Each row is a point on a landscape with many peaks, with its height.
From any point a climber steps to the highest of the 2 points nearest to it. It stops when none of these is higher. Distance is the straight distance between rows; heights are no part of it.
Bub: [-16   4 -16  14 -25  23 -12 -14  52 -14  10  10  18   3   2  13 -32  27
  11  12  25 -21]  height 2.61
pata: [-15 -43  15 -14 -43   1  13   9  12   6 -12 -11 -18  18 -24  12 -10  -4
  16   0 -23 -36]  height 5.01
saku: [ -3  11  34  -1   3  -6 -13  16 -18  -7  -2  15  -3 -44 -15  -7  10  -3
   0  -1  16   9]  height 3.97
nunok: [ -8  -5  -5 -11   7  22  34 -50  23  24 -22  -1   4  -8  12  31  -5  34
  31   4  14  -3]  height 2.97
Fen: [ 35   8 -23   8  14 -10  -7  -7   6   5  36 -18 -15   7 -11  -4   3 -11
 -26 -24   4  10]  height 4.44
lofud: [ -7  24 -25  -2  26   8 -24 -29   9  13  29 -15  30   7  26  30 -41 -10
  -8  21  -7  -9]  height 5.00
seber: [ -3   2   7  23 -16 -10   5  52  -6 -19  -7   5  -1  23  28 -41  14   5
 -27   8  24  22]  height 0.60
Kavag: [ 18   4  -1  -1  36  11  -2 -11  11 -21   7  29 -18 -16   4   7  12  44
  15 -12  33   6]  height 5.16
nisub: [  1  -5  29 -31  -2 -16 -16  20 -36  20 -40 -23   5 -18  18  16  62 -31
 -13 -14 -21  27]  height 1.13
Nuges: [-15  11  20  -4   0 -23   3  -6 -18  40  20 -43  25 -14   9   2 -25 -33
  -8  13  -1  27]  height 3.00
luv: [ 31   1 -11 -10  -7   0 -17   3 -24  -5  31 -27  26  15  -4  30 -31  10
   1  10 -16 -20]  height 4.12
govu: [ -5 -24   1   2 -60  -3   7 -12   8  14 -15   4 -15   3 -13  15 -31 -15
  -8  -2  -7 -23]  height 4.58
lir: [-42   1   5 -36   2 -18  -4  56  12 -16   5  14   5  -7  18 -43  -8 -41
  14 -22 -34  22]  height 3.86
Nira: [-17 -14  -7  16 -29  15  12 -26   9  26 -27 -13  17  25   6 -13  -1 -18
  17   6  -4 -24]  height 3.67
tumu: [ -8   2  12  15  23  32  28 -10  16  -8 -30  28   1 -10   3  -3  22  -8
   9   0  20  12]  height 3.98
bod: [-10 -19  -2  -9  -4  19   7 -18  17   8 -27  -4 -16 -27  -6  23 -16   5
  31 -44  -9  -6]  height 3.28
seno: [ 25   1 -36  28  14  -1  -8 -18  39   3  35  17  -5  -3   6  30 -21  36
 -31  18   5  -9]  height 3.87
gefaf: [-20  10  14  12  25  42  36 -13  10  21 -20   1  -6 -19  18  24  -4   0
   4  -4  17  21]  height 3.70
kodo: [ -4  -8 -18  -8  -4 -25   6   8  -2  24  11  21 -29   3   8 -15 -11 -46
 -25  -9 -12  -1]  height 3.11
Kosu: [-37  14 -14 -45   0 -22  10  39  -7   2  15  34 -22  -2  16 -27   1 -50
  -9 -22 -43   8]  height 3.68
mit: [-25   2  -2 -23 -21   3 -47 -20  22 -17  22   2  26  21  -9  13 -33   3
  18  28  -3 -32]  height 5.75
zeda: [-13  19  10  35 -21   4   2 -13   3  16   0 -12  29 -22  14  20 -41   7
  -3   6  26  -7]  height 1.60
dopum: [ 12 -16 -23  -3   7   2  27 -28 -19 -16 -29  32 -10   0 -18  13  29  16
   4 -17 -13   5]  height 2.89
suk: [ 12  -4  -7  15  30   9  15   1 -16   6   9   2   8 -11  60   5  29 -11
 -13  10  15   8]  height 1.96
Doka: [  8  10 -18  12 -30 -13 -28   2   5  16  34 -50  54   0  26  17 -35   6
 -22  34  13  -7]  height 3.80
Porid: [-27 -13  28 -18  -9  -2 -15  20  -2 -12   9 -13   7 -12  33   7 -18 -35
   7 -25 -17   7]  height 4.40
rumet: [-21  18  -6  26 -19  -2  -1  41  -2 -20   9  14  -6  20 -15 -38 -24  -7
  -9   3   6   5]  height 0.28
Kuv: [ 12   9  -2  -6  11 -28 -40  28 -14  11 -12   2 -21  14  32 -14  42 -13
 -39 -26  12 -21]  height 1.76
Nim: [ 20  -4   0  28   2  23  22  -8  -8  11   9 -10  18 -31  62   5   4 -14
 -23   2  28  -7]  height 1.90
bilip: [  2  14  13  14  17   0 -10   1 -10  -6  -9  21 -36   6 -38  14  29  25
   2  -8  10  -8]  height 4.57
fisar: [  3  11   3  -5  17   1  15  22  -2 -13   6  33 -37  -2 -30 -14  22 -16
 -28  -3  -3  18]  height 4.82
setov: [-17 -23  42  -2 -21 -22   1  45 -17  13 -16 -23 -29  -1 -13  -3   6 -21
 -30   3 -16  20]  height 1.99
muk: [  2   5   2  -7   0 -31 -19  13 -15  29  20 -42   8  12  17 -17   9 -15
  -3  -9   9   3]  height 2.68
fip: [ -9   0   9  -5  10 -18 -29  25 -23  -2 -25  18 -13  23  -8 -21  38  -2
   7 -16   0 -30]  height 2.53
dopaz: [  9  -5   6   5  -3  16   3  36   4 -49 -16  46 -11 -11  -1  -6   8  26
   1 -28  15   1]  height 3.88
kiso: [-14  19   6  -7  40 -14 -18 -11 -12  32  -7  -4 -25   4 -15   0  32 -31
 -11 -13 -11   4]  height 1.46
nizeg: [ 22   5  30  10  -5  13  21   6  -5   2 -14 -14 -33  -2 -48  21   8  19
   2  19   7  27]  height 2.95
dozo: [-11   1  23 -18  -1  36   2   6   5  -5   5 -22   5  -4  26  22 -23 -15
  18  -9  -1  -6]  height 4.55
bufim: [-22 -16  38  -3   2  -8  12  24   1  -4 -24  12 -15  14 -46  -2  11   0
   3  25 -25  -1]  height 2.48
pabu: [ 19   7  -9   8   9 -19  11 -23  -7 -13   2  41  -6 -36  -2  12   2  46
   2 -31  20 -11]  height 4.74
Fef: [  2 -15  23  -6 -41  -7  15  40   5  -9  -6  17 -20  -8   9 -16  10 -32
 -19   2  -6  -4]  height 2.14
Bitim: [ 36 -37  14 -17 -32   0  17  16 -13  -3 -22 -21  -8  -7   0  20  28  -7
  15   3  -2  -4]  height 2.72
vus: [-20  -7  16  13 -11  28  19  19  32 -15  -4  34  -9  10   0   0 -17 -11
   8   6  -5   2]  height 3.50
lozas: [ -7 -23   1 -15  -5  -8  13  10  11   4   7  42 -34   3  -7  -4   1 -39
  -7 -17 -28 -20]  height 3.31
rilo: [  8  20   5   9   1 -23  -9   1 -10 -13  11  39  -4 -38 -10  -2   1   9
  -4 -27  16 -10]  height 4.42
num: [-21  12 -24  22  17 -40 -27  33 -44  -1  14 -15  13  -4  24 -30 -20  -6
 -31 -11  -9  22]  height 1.02
tok: [-22 -24  20  -4 -24 -40   7  12 -23  26  -9 -21  -6   6  13 -21  -4 -27
 -23  22 -11  24]  height 2.32
zalev: [-17 -35  -5 -15  -5  -1   3 -26  13 -13 -31  16 -25 -22 -15  17 -19  36
  12 -41 -15   3]  height 3.15
sasol: [ 26 -17  18   6 -17  16 -11  14  -2 -26  -7  30 -26   5  -1   5  16  41
   7  -5  24 -18]  height 3.44
zaka: [  8  14  23 -23  24  -9 -11   1 -32  20 -18  -9 -23   6 -20   2  57  -9
 -12   2   2  14]  height 1.30
roza: [  3  -3 -17  -8   2  -8   0 -33   4  -3  35  17  21 -10 -19  29 -35 -15
  -2  21 -20   6]  height 2.80
tol: [ 16  -5 -16   0   8  -5   8 -21  14 -18  11  32  22  12   2 -11   8 -11
  -4  -2  -7  -7]  height 0.79
rubas: [ -1  14 -21  16  20   4 -11 -30 -34  -8   7  -8  27  -4   0  33 -26  23
  28   0  -8 -12]  height 4.62
Divev: [ -2  -9 -20 -15   4   2  -2  -8  40 -25  32  62 -11   3  -8   2 -11  14
  10 -12  -1 -30]  height 0.94
ponu: [ 29  26  10   8 -22   3  20 -22 -20  35 -15 -38  14  -4  13   9   6  12
  14  24  30  -6]  height 2.81
pomil: [ 28  25  17 -17  32   6  -9   4 -31  31  -9 -29 -13  -1  -1  18  31  10
 -14  16  14  23]  height 1.14
Tufeg: [-10  -1 -48 -23  10   2  12 -22  34 -19  13  47   5  28  -9  -8  -9  -5
  -3   5 -15  -9]  height 0.88
kir: [ 15  11 -25   5  28  -9   9  13 -31 -24  13  16  24 -24  28 -32  22 -25
 -15 -13   7  10]  height 2.13
nizas: [  0  13   4  39  -7 -11 -15  33 -13  15  22 -35   0 -10  33   1 -27   3
 -24 -18  15   1]  height 1.33
Gim: [-25 -26 -21  -1 -44  24  -2 -26  19 -28  -9  32  20  11 -10  19 -40  33
  -1  11 -15 -17]  height 2.06
bunop: [ -8  -1  14  -2  10  29  17  13   9 -37 -37  42  -7 -35  -3 -11  29   8
  17 -17   4  11]  height 4.51
tad: [ 10 -31   6 -11 -18  -6  21   4  14  19 -11 -34 -21   1 -34  -7  33 -28
 -14  -4 -10   6]  height 2.63
Bigom: [  7 -19   5 -18  14 -14  17 -43  29   9 -42  21 -40  -7  -9  11  26  60
   7 -23  20  13]  height 2.73
Kevel: [ -2   3   6 -24  25  -7   5 -29  -1  15 -31  -1   4 -11 -32   9  36  22
  50  -9  -2 -17]  height 1.43
sido: [-37  13 -31  28  -5  30  10 -31  22  -2  -7   1  20  33  11  15 -29  -3
   2   3   0 -13]  height 5.07
badam: [  3 -12   8 -42  -8 -32 -27  36 -18  -5 -15   8 -12  -9  19 -20  51 -20
 -29 -28 -18  13]  height 1.42
memev: [ 20 -21 -13 -29   5  -4  12 -14   1   7  -6 -12 -10   9  -4   2  27 -33
  11 -27 -22 -20]  height 4.24
dak: [ 14 -33   7  -4 -35   7  32   3  16 -11   1  23  -1  -6   0 -15  16 -22
  -4  11  -2 -10]  height 2.35
fuzof: [ 15  -2 -31  14  13  -6  14 -58   8   3  15  28   7 -31  -5  13  -6  47
  -8  -5  11   2]  height 4.47
valus: [  7  26  -4  14  13   3  -9   3 -13   5   1 -29  37  24  26  -9   0  26
  38  16  25 -26]  height 3.10
pafam: [ -3   0  20   0  -4   4 -12   7 -21  10 -21 -26  -1 -16  -4   4  10 -14
  20 -21 -13 -13]  height 3.54
tusek: [ -7 -25  -9 -23  -8 -25  22 -61  17   4 -31  13 -26 -13 -11  11   2  63
  17 -31 -13   8]  height 2.98
Nozur: [ 26  15   7  -2   6   1  -4 -18 -44   0   4  -9   7  26   2  40 -28  35
  18   8  -8 -13]  height 4.36
Bab: [ -1  -6   0 -18  -1 -30 -25  11  -8   5  25 -16  18  23  26 -31  13  -3
   7  20   4  10]  height 2.90
pime: [-20 -27  18  -6 -38 -20   1  49 -12   6 -23   0 -11   9  24 -33  12 -31
  -6 -12 -12 -10]  height 1.88
Zete: [ 15   5   2  38  -6   8  23  -1  -9   2  -8  -5 -11   7 -41   6 -17  29
 -20  13  16  27]  height 3.29
pip: [ 16   8 -19  17  28  16   8 -16  11 -18  34  19   7  19   6  29 -23  16
 -16  29 -10   6]  height 3.75
mev: [-10  14  -7   4  29 -21 -21   1 -12  29  -2  18 -24  -7   9 -20  41 -28
 -29 -37   8 -14]  height 1.58
Zipak: [ 20  25 -16  44   6   4  -4  13   8  -6  13   6  -6 -18 -21   3 -21  34
 -12  -1  25  14]  height 3.76
rirel: [ -9  -6  13 -13   9  -5  -9  -4   8   2  -5 -17  11  16 -48 -15  10  20
  32  32 -11   3]  height 3.22
sati: [-18 -44  11 -23  -1  25  10  -6  35 -15  -7  30  -9  18 -25  20 -21  29
  15  17 -18  -4]  height 3.33
lasab: [-24  17 -14 -12  19  -1  15   9  20 -14  22  45   5  10   9 -30 -12 -35
  -7 -11  -2   8]  height 1.07
Pubap: [ -2  -1 -13  -8  14  -3 -23 -13  31  -6  39  25  -6   2  13  16 -28   1
  -2  -4   8 -29]  height 0.99
numeb: [-32   4   6   3   8 -36  -4  22  17  18   4 -24 -10   5 -22 -40  22 -21
  -6  13  -3  20]  height 4.23
bevu: [ 26  -4   8  24 -16  -6   2 -17  13  20   9   7   1 -37   6  22 -23   6
  -4   2  26  -4]  height 1.71
dip: [ 17  -3   4  -1   0  28  30  12 -12  16 -37 -49  -9  25  -6  -6  45   8
  12  16   2  27]  height 2.10
Kitul: [ 20  -5  -9 -29  20 -12  -4 -24  10  24  10  -9  -3 -13   8  16  15 -24
  18 -15   2  -4]  height 4.43
Kog: [-14  -4  10  23 -10 -14  -7  43 -23  -8   1 -24  21  11  42 -42  -8   1
 -26   7   8  55]  height 0.77
romo: [ 15  17   3 -16  12 -34  -5 -19 -10  50   4 -45  -4  -3   9 -21  28 -20
  -5   4  11   5]  height 2.46
ririn: [ 13 -18  14  -1 -18  10   9  13   2  -8   0 -43  -1   9  -5 -17   1 -11
  -2   7  -2  34]  height 2.36
nibal: [ -9 -14  14 -22 -26   8 -27  -1  16  -6   4 -10   0  26 -19  15 -25  -6
  17   7 -16 -24]  height 5.39
tib: [-20  16  -1  22  -2   8 -18  23 -25 -42   0  15   8  13 -31 -24 -22  21
   4   6 -15   2]  height 0.04
gozi: [  2 -21  -5  12 -42  13  14 -15   3  -3 -27  21 -22   9   9  42 -46  16
  -9   5   4 -16]  height 5.09
Setul: [  0 -11  -7   7   1   5  23  -3 -25 -12 -32  18  -4  -1   5  -4  38 -14
 -17   6 -11   7]  height 2.60
luvak: [ 10   6 -17   5  26  21  32   0  -7 -20   1  28   2 -18  37 -21  41 -19
  -9 -14  14   1]  height 2.04
labo: [-31  -7 -20  15 -28  24  -1 -10  -1 -13 -13 -12  20  33  -6  -8 -27  -3
  -2   5  -2 -18]  height 4.50
kaz: [-29  18 -19   2 -13 -14 -14  -1  29 -17  12  43   9 -18 -28   2 -48  -5
  -1   5 -11  -3]  height 1.32
vis: [ -8  -9  -2 -25  -2  14   4  -4   2 -32  -8  28  11   4  17 -18  27  -8
  38 -12   1 -22]  height 2.70
Zaru: [ -1  19  -1  56  -1   2 -11  15 -22  13  22 -14  24 -15   1  12 -46   4
 -19   9   6  -6]  height 1.47
nogor: [-31   5 -14   7   6  23  -2 -19  26  15  -1  -9  -6  37  20  -9 -18 -24
  -1 -18  13 -16]  height 5.55
mil: [-34 -16  -8 -11  17   7  14   5  21 -13 -31  47 -23  -8 -25 -11  19   0
  30 -12 -21 -20]  height 3.43
devuk: [-16  18  -3   1 -31 -11 -25  -2  -8  29  11 -58  45  16  14  13 -37  -5
  -2  33   0   5]  height 3.53
kel: [-24   1  -4  12 -16  19  -6 -28  38  -9 -10   0  12  -3 -12  12 -38  66
  21   7  16   1]  height 2.47
mozif: [-10  25   8   5  -5   5  -4 -10   0  27  13 -49  18  -8 -11  13 -30 -12
   4  24   0   9]  height 3.24
selug: [ 21  14  -6 -21  18  -1   6  -2 -18 -28   7 -18  26  -1   6 -10  26   4
  24  13   5   4]  height 2.30
tofal: [ -9   7 -24  -1   1   3  10  17 -32 -24  -4  33   3  -4   4 -32  17 -12
 -14 -16 -13  14]  height 2.31
delu: [ 19  -1   1   7 -28  -8  26 -28 -10  18 -21 -10  10  -8 -14  11   4  12
  23   7   1 -13]  height 2.50
nubod: [-20 -11 -15   0   1  32   3 -42  25 -32  -1  11  12   2 -16  27 -43  40
  19  -4  -9  26]  height 2.34
dapu: [-23  -4  13  15  -7 -19 -15  50  -7  -6  14  12 -10  20  10 -45  -6  -9
 -25  -4   9   8]  height 0.45
bup: [  5  -1 -13 -14  -2   3  -2   2 -15  10 -25 -33   2  -2   2 -24  21 -25
  13 -31 -10   6]  height 3.89
gope: [ -1   8  16  -9  32  17 -32  16  26  -5  19 -28  -8   3  38 -11   6 -13
   4 -25  20   4]  height 4.79
pebag: [-20  10  13  -6 -30  -8  -4  17  13  -6   7  17   8 -19 -32 -12 -34 -25
  11   1 -10 -15]  height 1.48
zome: [  4  20  14  11   1  -4 -14   8 -11   3   3 -20   7 -25 -18  -7   3  -2
  11 -17  10  20]  height 3.58
gorik: [ -9  -6  41 -10   5 -13  -5   5 -10  -9  13   8  11   7 -34  -4  15   5
  27  44 -26   1]  height 2.85
tevi: [-18  18   5  -7   9 -15  -5   2   7  -1   1 -31  19   5 -40 -35  14 -12
  18  14 -12  23]  height 3.71
fem: [-29  -5  25   4 -14   1  14  17  28  -9 -19  41 -15 -20 -17 -18   6  -4
  14   4   5 -14]  height 3.84
Rikam: [  7  13  29 -12  28  21 -16   8  12  15  25 -28 -16  -1  27  24 -20 -27
   6 -10  12   5]  height 4.68
kopop: [ -5  -7   3   4   8  31  32 -24  -5  20 -41 -11  -4 -22   3  11  -8 -23
   7 -30  -5   5]  height 3.47
zoket: [ 26  -2 -30  28  -8   3   0 -18  30  -4  24  15   1  15  -2  -2  -5  26
 -22  23  15 -31]  height 4.03
karet: [ -3  23   4   8  16  10 -26  20   6  -7   5 -25 -27   1  29 -12  32  -5
 -12 -33  35  -8]  height 4.99
Fev: [  5   6   9 -30  12 -27 -18   5  -4  -1   0   4  12 -18 -12 -44  48 -20
  16   9 -13  -3]  height 1.72
Loma: [-24  14   2  25   4 -20 -29  21 -13   4  11 -33   2  -4   7 -17 -34 -24
 -18 -15   0  21]  height 1.20
rupom: [ 13  -3 -13  -9  -4  -1  22 -30  -1   0   3  -6  14 -18 -22  18   2 -27
  -3   9 -18  19]  height 2.67
zudok: [-45   1  26 -28  -4   2  -8  34  -4 -21   9  14  15 -10  19 -26 -28 -31
  11   3 -28   1]  height 4.11
Disul: [ 22   7 -30  28  16  18   3  -5  12 -30  29  -6  17 -33  -5   6 -30  27
  -5  -1   7   7]  height 4.08
nebit: [  4   7 -14   3   5 -26 -11  -6   4  -8  35  -9  32  18  11 -17 -10  -9
 -21  35 -12   4]  height 3.17
reka: [-13  14 -21   7   7 -19   6  21  -9   5  -5 -15  -3   3 -14 -54  24 -26
 -15  -9   3  32]  height 4.75
Vuvab: [  0  -3 -23  21   4  18 -12   7  11  -3  -8 -11 -18  16  22  -6 -14 -14
  -2 -50  13 -17]  height 6.02
nedod: [ 17  23 -16  -4  -3   5  -7 -21  14   7  23 -26  41   3  21 -10  -3   2
  30  15  21 -25]  height 2.82
kosam: [-18  -9   6 -12   9   9  -1  24  -9 -26 -24  27  -7  15 -13 -26  21  14
  29  -6 -19 -25]  height 3.04
pado: [ 23  16 -38  40  -4 -29 -38   7   2   4  53 -32  25  -2   9 -16 -23  15
 -32  18  -6 -18]  height 3.72
led: [-14  29 -15  13  32   7  -6 -35   2  13  12   3  29   0  14  30 -29  17
  11  -2   0 -20]  height 4.81
begu: [-12 -29   1  -4  -6   0  22 -16  -3  11 -33   3 -28   0 -56  25  -2   9
  10   4 -41   4]  height 3.63
vusur: [ 22   3 -19   2  14  26   6 -24   5 -27  -7   5   3 -12   8   1  19  12
  18 -25  24  -9]  height 4.73
Kidem: [ 14   8  -7   2   8   1  16 -12 -21   7  14 -29  26  36  27 -11  20  12
   2  37  15  22]  height 0.86
Dar: [-12  13  -8   0  33 -12   0  -6  17  -2  42  31 -11  17   8   3 -16 -27
 -17   3  -1  -6]  height 1.01
nosi: [ 27  10 -10  14  13  -5 -38   9 -20  -4 -13  21 -19   3  12 -11  41  13
  -7 -23  13 -28]  height 2.07
bisa: [-31  21 -32   0 -13 -13  18  12  19 -10  13  42   3   6 -19 -17 -27 -23
  -9  14 -20   6]  height 1.19
Lutig: [ -3 -21  -8  -6  -4   3  19   0 -22  -7 -35  32 -23 -14 -46  10  13  -9
   0 -14 -36  -2]  height 3.25
Dov: [ 31 -11 -12  33   1  14   2  -1  10  -7   7   4   8  24  22  10   6  35
  -5  16  24 -21]  height 3.81
kep: [ 26   6 -38  19 -12   3 -24  -7  -2   0  37 -27  36   3  18  26 -29  14
 -30  24 -10 -24]  height 3.96
rusu: [-11   4   9  18  21   8  -9   0  -4   5 -16  27 -32   2 -15  23  -7  17
 -17 -26  18   3]  height 5.15
gepi: [ -2  13 -14  20   9  18 -26  32  -5 -27  -9   8 -21   2  29 -25  13 -15
 -16 -45  23 -20]  height 5.46
Notof: [  9  24 -12  14  10 -30 -29 -10  -6  16  45 -15  19  19   5  -4 -10  14
 -16  22  15 -15]  height 3.42
Vose: [ 15  13 -15 -26  13 -22 -13  -5  -5 -12  47  12  18   0 -16  -7 -22 -19
   1  12 -19  -1]  height 2.94
lusas: [ 10   4 -22  29  30  10  14 -30  10  -5  10  16  15 -41  24  20 -30  46
   3  -8  18   7]  height 4.26
lebo: [ -8  -9 -30   0 -14  25   1 -15  11 -44   6  33   7   3 -23   2 -41  28
   6 -14 -11  -4]  height 2.21
piva: [ 14   5   5  18   3  12  12  -3  -4   7 -14 -11   9  21   4   6   3  48
  26  21  27 -14]  height 3.49
dos: [ -6   8 -17   6  13 -10   6  26   0   1  -4   1 -33  26 -18 -22  20 -24
 -40   0 -10  35]  height 5.37
Vefa: [ 42  13   0  17  12   5  12   1 -22   2  21 -29  10   9  17   2   4  10
 -16  32   0  25]  height 0.96
dilo: [ 12  -7  13 -33   5 -36 -37  19  -9  -9   8  11  -4 -22  11 -27  59 -32
 -10  -9   0  -2]  height 1.54
tozo: [ 40   0 -16 -25  15 -21   1  -7   4  14  50 -16  -9 -16   6   4   7 -28
 -15  -6   7   5]  height 4.56
nugi: [ 29 -18  22 -14 -31   6   7  19 -18 -11 -10 -33   2 -12  -1   1  25 -30
  -6   1 -11  23]  height 2.54
sav: [-25  -7  52  -2  -5  -8   5  50  -8   1 -17  -6 -12 -14 -32 -14  19 -17
  -5  11 -12  21]  height 2.12
dere: [ 13 -18  -9  -4 -28 -24  11   4   5  24  -1  -8 -23 -11  -7  -9  13 -49
 -38 -21 -15  11]  height 2.88
dunu: [ -3 -14  30   2   0  27   8  17  27   0   1  -6 -19  30  -6   9  -1  -7
   7  18  -7   3]  height 3.30
Gevim: [ 17  39  -3 -24  24   0   5  -8 -22  27  -6 -37  26  25   6  -5  31  16
  28  39  10  12]  height 0.68
godin: [-23 -12  -3   0 -16  10  18 -45  32  25 -25   7   3   7   1  14 -13   6
  19   4   4 -21]  height 3.14
Rozi: [-25  -7   2  15 -17 -45   1  -1  -9  30  15 -16  26  10  15 -13 -30 -14
 -17  30   1  34]  height 2.66
bip: [ 14  11 -10   2 -11  12 -17 -32  38   1  28 -12  26   7  21  29 -24  11
  13  26  28 -26]  height 2.69
nak: [ 11  40 -12 -18   9  -5   5 -13   0  34   8 -64  30   8   1 -20   8   3
  22  33  19  28]  height 0.50
vuga: [  5 -22  10  22 -23  19  24 -25   2  24 -27  11 -30  11  10  36 -29  44
   3  -1  17 -17]  height 5.41
vabo: [ 15  10  22  12 -16   7   5   7  -3  20  -6 -30   5  13   1  -6   6  13
   2  26  26  -7]  height 3.12
Miba: [  5 -25  19 -41  -4 -32 -48  38 -26   9 -31 -29  -2 -14  13  -5  61 -33
 -30 -22 -33  20]  height 1.28
Siges: [-28   0  -4  -8 -10 -14 -54   3  20 -15  29 -15  30  25  18   3 -41 -12
  -2  30  -7 -20]  height 5.43
Zubo: [ -7  -4  -1 -18  -3  17  25  -5   0 -28   0   0  28   1  29 -16  17  -9
  38   9   5   9]  height 2.51
Guzir: [  9  -7  29 -12  18 -13  -8  -6   0  10  -2  17 -42  13 -34  30   7  31
  13  10  -2  -7]  height 4.13
rubi: [ 38  21   6  -3  31  15   9  -5 -41  10   1  -9   2  -2  24  28  15  17
  -8   6  17  22]  height 1.05
fud: [  3  -5  13 -37  19   9   2  -2 -17  19 -39 -35  -6  -3 -10   5  51  15
  35 -11 -14 -18]  height 1.62
Tifi: [ 14   2   9 -23  -3  16  17   3 -16   4 -32 -35 -14  12 -30  -1  29  14
  25   7 -16  -2]  height 1.83
lovi: [ 22  -4  -3  37   6  17  15  -5 -12  -1 -10   2   0 -29  17  19 -11   4
 -15  -2  25  11]  height 1.80
Pir: [-18  -9  23 -15  14  14   2 -22  17 -18  -8  33 -18  18  -9  27 -20  52
   9   5  -3  13]  height 3.48
Tipa: [ 17  -7  14   1 -20  14   3   1 -19 -25   2  16   5  -3  -9  14 -18  20
  14   5   4 -10]  height 3.13
Desul: [-37   0   8 -28  -7 -22  16  34  -1  -1   2  47 -11 -21   0 -10   5 -41
   1 -13 -38 -17]  height 3.51
Pizi: [  5  11  39 -29   0 -11 -34  13 -52  21 -43 -12  -8 -21   0  33  40 -12
  -1 -19 -18  -4]  height 0.95
tiro: [ 32 -24  -1  -3 -24  26  10   3 -20 -16 -22   0  -4 -14  -6  20   3  12
   5 -24   0  10]  height 2.93
ziver: [  1   1  16  22  12  22   3 -20   8  30 -19  11 -36   8   1  41 -24  12
 -13 -16  16 -12]  height 5.50
Piz: [ 30 -12 -19  -3 -26  -4  20 -27   4   4  -1 -14  15 -24 -38   3 -11   6
  16   6 -15   6]  height 2.52
lon: [-10  -6 -23  31   9 -18 -12  38 -23 -11  15 -15  33   0  44 -35 -16  -3
 -21  -7  11  20]  height 0.89
foz: [ 11  -4  44  -7  -3  24   5   5  27   3  -9 -19 -23  -8 -25  17  -6   7
  20  16   3  20]  height 3.16
kul: [ 25  -3 -25  21   8   8  10  -7  30  17  22 -11  -6  25   0  -4  -1  -4
 -33   7  15  -3]  height 4.25
lozi: [ 14  18  14 -16  10 -17  -7 -12 -22  -6   2   6  30 -22   4 -21  48   6
  35  -1  13 -14]  height 2.03
fab: [  7 -12  -1   3 -16  30  34  21   2  -1 -19 -32 -21  16 -16 -21  36 -12
 -11   2  -7  22]  height 2.37
zimu: [ 22 -39  26 -18 -26   5  21   7   3  -5 -20  20 -25 -16  -6  15  31  -4
  -4  10 -16 -20]  height 2.55
guve: [-28  13 -10   3   9  12 -31   4  16  -1  40 -23  27  21  38   2 -39 -20
  -8   9  -2  -9]  height 5.19
duli: [ -1  -8   8  -7  14 -16  14 -28  -2  17  -4  22 -24   7 -48  40 -14  26
  -4   4 -31  12]  height 3.91
fim: [ -2  -4  -6  12  22  29  -1 -18   9 -28  15  37  -2  25   9  29 -29  48
 -11  14   2   2]  height 3.64
zufe: [ -1  -4  13   7 -36  -3   9 -17  19  -9  12  15   6 -40 -12   1 -36  -4
  11   2   4   6]  height 1.61

Call two points neighbours if one is among the 2 nearest of the other. Go from one point of each pair to the other, from neighbour to neighbour, staying as high as possible. Name the lowest point that can't be avoided.
bunop and Vuvab -> nunok
mit and ziver -> govu
tozo and ziver -> delu
dos and ziver -> tofal
tozo and pabu -> pafam

For each start below, name the point where the climber stops.
Gim -> zoket
zeda -> ziver
Tufeg -> ziver
lebo -> zoket
tad -> Vuvab
